Points, in no order, along strands that fork, close into loops and pass close to each other.
Two points are linked if the straight distance between their rows is under 64.1. Some points are linked to none.
fitu: [ -4  17 -14   5   9  14  36 -14  -3   0  11 -24   2 -14  -7  16   8 -13
  -9  -4  -1]
lem: [ -1  -3 -16  14  19  -7  21 -21 -34 -16   5 -25   9  28   1  -1 -20  -2
   2   7   9]
dof: [ 12  18  15  -6  -5   2 -43  -7  -1  -7 -33  27 -16   0   8 -16  24  14
  -9  -5  -3]
Guton: [ 20  22  -9 -14 -44 -28 -17  -4 -15  25  26  17   2  10  20  19  -9  15
 -19  -1   3]
zatut: [ -5 -16  -8  20  16 -23  27  12 -14 -12 -30 -11  -9   4 -10  -4 -12  -8
 -30  -2 -30]
Zezus: [-18  11 -14   1 -11 -10   9  11   1   7  12 -12  -6   6  -4 -21   8 -30
 -13  17 -14]
niz: [ 22 -16  12  -4 -13 -21 -18  10  13   0  36   1  12  -4 -15  18 -15  29
 -28 -22  21]
lir: [-30  10  -5  18  11  -7   8  16 -25 -12   5 -21  -2  -8   1   2 -13   5
 -12 -14   6]
mur: [ -2   6   5 -17 -12   0  -5  11 -16   1 -22  23  32 -23 -16  -4   5  29
  -4   2   6]
Tizop: [  5   4  21  -8   0 -17 -11  23 -25  -4  -5  43  22 -20   0   3   4  29
 -25 -16  10]
Zutu: [  1   7   5   7  -6  10 -26  18  -2 -12 -27   4 -23 -17  22   7   5 -19
   1   5  20]
Laka: [-22 -34  -7   1  20  14  12  -4 -10  13  39  12   4  16  10   2  18  -3
  12 -10  -4]
mopif: [ 37   9   2 -19 -10  -8 -10 -18  -1  -9  -4 -10  -2  -3  11 -15 -24  15
  23  10   5]
robu: [-14  14  16  12  -1   0 -29   4  12  -6 -26   9 -16  11   3 -11  27 -13
  -9   8   9]
sinan: [  9  24  18  -5  10 -11  -9   9  23  -8   8 -10 -15  -3   3   7 -17  16
  -2   7  -3]
remo: [-21  18  -5 -19 -29  26 -27  12  22   2  -3 -10  12   5   0 -22  18  14
  25 -12   0]
Zol: [  5  12  -3  10 -31  -7 -37   1 -12  12   2 -11  -4 -15   5 -14  -1   4
 -16  -1   9]
Gim: [ 13  -8  16  15   6  16  30  11   6   2  11  -1  17   3 -14  -9  17 -46
   6  11  -7]
zibuf: [  6 -11  14  17  33  -3  40   6 -18   1 -30 -15  -5   0 -18  11 -14  -3
  -5  -1 -22]
kole: [-21 -16   8 -19 -36  16 -14  -8  17  -1 -30  -4  -4 -13 -19  -5   4  -6
  16  -8   9]
semif: [ -2   2  -4 -14 -26  -1  -9 -18  18  -3 -20   6  -8 -24  27   6   0  17
   2  -3  -4]
tesag: [-12  -5  27  15  28 -10  28  14  -5  -1 -16   5   6  -6 -17   2 -17   3
  16  18   2]
logul: [ -3   1   7  13  -6  20   5   8   2  10  10 -12  -4 -28  11  12  -3   4
  36 -14   0]
kope: [ -6   1 -18 -15  -3  14   1   7   6   4  -7   2 -11  30  -6 -24  29 -25
  -6   8 -17]
Vepu: [ -6  -8  27  23  12  -1  19 -16   3  -5  -3 -13   1  12 -15   3  -9 -18
  12  15  22]
gumek: [ 18  11   7   0   5  -2 -13  29 -27 -21  -9   4   5 -25  12  -6  -1  16
 -19 -23   2]
funu: [-21 -19   6  16  32  -9  12  -8  -5   3 -24  36  -7  17   3 -11  16 -14
  -3   9  -9]
bekam: [  0  27 -15  -6  22  -1 -13  11  34  22 -20  21  -4  21  -9 -23  17  -3
  20  19 -14]
vog: [ -7  -7  18  -2 -29  11 -32  11  19  11   7  -3   8  -7   0 -15  11  23
  14 -17  -8]
giku: [ 10  11  11 -21 -26  -5 -26 -12   9   0 -25  28   3   3  17  -3  -3  25
  13  -4 -11]
vodi: [-22 -29 -19  -8  19  14  20   3  13  -8   0  18 -19   6  20  26  15 -28
  -6   9   7]
Napo: [ 25  23 -10  14 -33 -25 -31   9 -14  14  10  -9   3 -10  10  10 -17  18
 -32  -8  -6]
vak: [-16  29   1 -25 -24   9 -23  15  24 -13   4  15  26  -1  14  -9   6  11
  11   5  14]
Reru: [ 25 -18  22  15 -12 -20 -24 -10  11  -1  10  -9   9 -11 -22  -2 -11  17
 -11 -13  16]
lono: [ 21 -18  -3 -21 -24 -10 -13  -1   8   5  24   5   2 -15   8  29 -13  43
 -10 -37   6]
Silu: [ -7 -28   4   0   8  11  -8 -10  -8   1  17 -14 -31  39  -1  17 -13 -25
   8   1   2]
lomo: [ 27  -7  17   7  11  -4  -5   6 -28  -7 -12  -4  12 -20 -18 -14   0  31
 -19 -25  -5]
nul: [ 18  29 -27  28  26  -6  14   7  11 -24  17 -26  -6   1  25   7 -11   0
  12 -13 -11]
tufe: [-12 -14  15   5  31   8  15   1  28  12 -11  22   5  17 -17 -16  28  -8
  16   2  -3]
Rar: [  7   1 -12 -27 -15  23  18 -21   2  -5   7  -8  -7  16  -5  -5  20 -44
 -18   3 -18]
kame: [ 12   3   5  30  13 -17 -12 -24  -1 -24  15 -14   4   8  -9 -23   7  -8
 -20 -19  19]
vevut: [-10   4 -29   8  13  20  32  -8  -8  22  48 -10   2  -4  -2  23  15 -18
  -7  -4  -7]
kabud: [ -3  -3 -13   0   0   0  39 -21   5  12  -8   7  18  -9  -1 -21   4 -16
  23   8 -17]
Tufo: [ -3  20   4 -29 -29 -24 -16   7  -6   7  13  22  11  16  12  18  -8  37
 -30  11  10]
fiza: [-12   2  -1  -5  14   3  -4  42 -20 -19 -10  -8  -9  -6   8 -23   6   3
 -19  -8  -1]
Kamaf: [  8 -31 -17  30  14   5  27 -36   4   0  23   8  20   5   0   9  20 -18
 -10 -13  -1]
tipu: [ 17  10   9 -13  -8 -10 -35  32  19   6   1  -3 -19   1  19   7  -5  16
 -21  18   1]
tuf: [-14 -11  11  17  31   1  11  -1 -37  -8  23   3   8  30   8   4 -14 -16
  -2  17  -3]
taf: [ 32 -15   5  30   8 -19  -3 -27  30  -9   5 -22   0   5 -35  -9  -4   2
  -8  -9  11]
Letub: [-32 -10  14 -13   7 -11   8   7  14   3  -6  -4  -7  -8 -24  -2  -5  26
 -12 -14  -5]
netu: [  2 -17  12  38   4   0  18 -21  -7  -5  11  -1  12   2  -4   7  12 -35
   7  -3   9]
Gufeb: [-23  11 -23   9  20   2  13   3 -38 -13  -3 -35 -10  26   6   3  -1   2
 -24   9   3]
fafi: [ -1   6  -1  28  17 -17  10 -26 -25 -22  27 -14   9  15 -12 -20 -14  -8
  10 -15  15]
Saru: [  3  33  -2   8  20   0   5   6   8 -19   9 -35 -28  -2   4  19 -25  10
   5 -13 -20]
Vun: [-24  -3  -9   2  -1  -9   7 -22  18   8   5 -15 -25   9  10   4 -10  -1
   8  -3 -13]
lela: [-18 -42   2  -4   5  12  15   6  -9  -2  -9   3  -9  -3 -13  -9  16 -17
   5 -12  15]
Pafed: [ 24   7  15 -15 -11   9  -7  28  22  16 -24  37  30  -4  -4  24   6   9
  18   3  -1]
gofar: [-17 -24  -1  10   6  -9 -10 -10   8   8   9 -37 -37  33  -5  -8 -19   3
   2   3  -5]
nutus: [-14   6   3   5 -23  -6   4  12  16  21   7   8  16 -24  12   9 -13  19
  29  12  -6]
bemi: [ 14  -7 -32  -1  19  19  17 -14 -23   5  37  -4   7  14  11  20 -10 -17
 -10   9 -25]
Por: [-27 -11 -11 -11  -5   7  29 -12   9  13  -5  -8  -4  12   5   3   1  -6
  22  12 -27]
vot: [ 17  39 -13 -15  18  -4  -4 -16  14   7 -13  14  -9   2   6 -16   6  15
  12  24  -5]
Kopo: [ -6  31   5 -36 -34  -6 -29   8  -4 -12  -2  31  16   4   4   9   0  17
 -15   8  24]
bidag: [  4  -4 -10  -1  11   0  -2  17  -8  -9  -8  -5 -14 -11  14  -6  -6 -26
  14  20  27]
silum: [  5 -22 -23  -5  25  15  12   5 -11 -13  -3  -2 -12 -19   9  -7  16 -11
   9  -9  29]
nale: [ 31  11 -10  13   4  -4   4 -23  16 -12   7 -27  -3  -1  18  -9 -19   3
  22  -4  -6]
kage: [ 16  -1  21  -1   3  12 -10  14 -19  11   1   8  -7 -29   7   9 -16  25
  34 -14   6]
lafis: [-21 -37 -18 -19  16   9  18  13  -9  -7   6  15  -1  13  -6  -2   8 -33
  -9  12   7]
Bemeg: [ -7   1  -7  23 -17 -22   4  -1  -1  -1 -13 -26 -11  -9 -11  -9 -15 -14
 -27   6 -17]
dife: [ 14   7 -14  -5 -12  15  11 -27  -6  17 -36   4  16 -11  -3 -20   9  -6
  35  12  -7]
gakon: [-19 -31 -10  -6  26  27  26  12  23  10  15   9  14  11   1 -10  35   4
  11   0 -13]
deze: [-28  -7  -1   4 -11 -23  -1  -6  27  13  -4   2   2 -24   3  15 -24  24
  11  16  13]
faku: [  8   7  16 -19 -36  16  -8  13  24  22  -2   7  27 -12  -1  26  -7  13
  23  14   4]
Losi: [ -2 -21   5   7  27  -8   9 -16 -32   5  -4  29   4  31  -1   6  -5 -28
  -9  25 -20]
Noz: [ 33  28 -10 -13 -10   3  -5  -8 -10  13 -14  -5  -5 -21  -1 -16   2  -4
  14  12 -10]
gav: [ 13   8  20  -8   7   9 -25  26  22   2 -25  38  25   2 -30  -2   5  -7
  12   7  23]
rir: [ -2 -12 -15 -21   4  16  21 -18 -12 -13  16   1  -1  22   5  27  -3 -29
 -23   7 -23]
vibi: [  0  22 -26  10  -7   8  13   2 -12  -1  11 -25 -15  -5  -6  10   4 -43
 -23  11   3]
nakod: [-21  15  15 -23  -7   5   3   4 -15  -4 -19  -3   6   3 -32 -21  -3  21
  -3  -2   0]
Mer: [  5 -13   1  -6 -36   4 -39  -4  12   0  -5 -10  -5 -18  19   9  10  16
  -7  -9  15]
setom: [ 15   6  24  -8  -9   0 -19 -10   7  -1  18  18  -7 -23   2  21 -16  26
  13 -28  13]

A piece is two or more points that can be reached from each other along the links. Count, over all rows, the pieces, the separate loops (a circle has one, a figure eight two, a Y none), the forks (points with three links) and the tips (points with one).
pieces: 4
loops: 2
forks: 7
tips: 11

A tip is a point with one link. Name the tips that can be reached along the links from each point below, in the order of the rows.
kage: Laka, lomo, Letub, deze, gav
Zutu: vodi
bemi: Gim, Kamaf
Saru: bekam, Silu, tipu
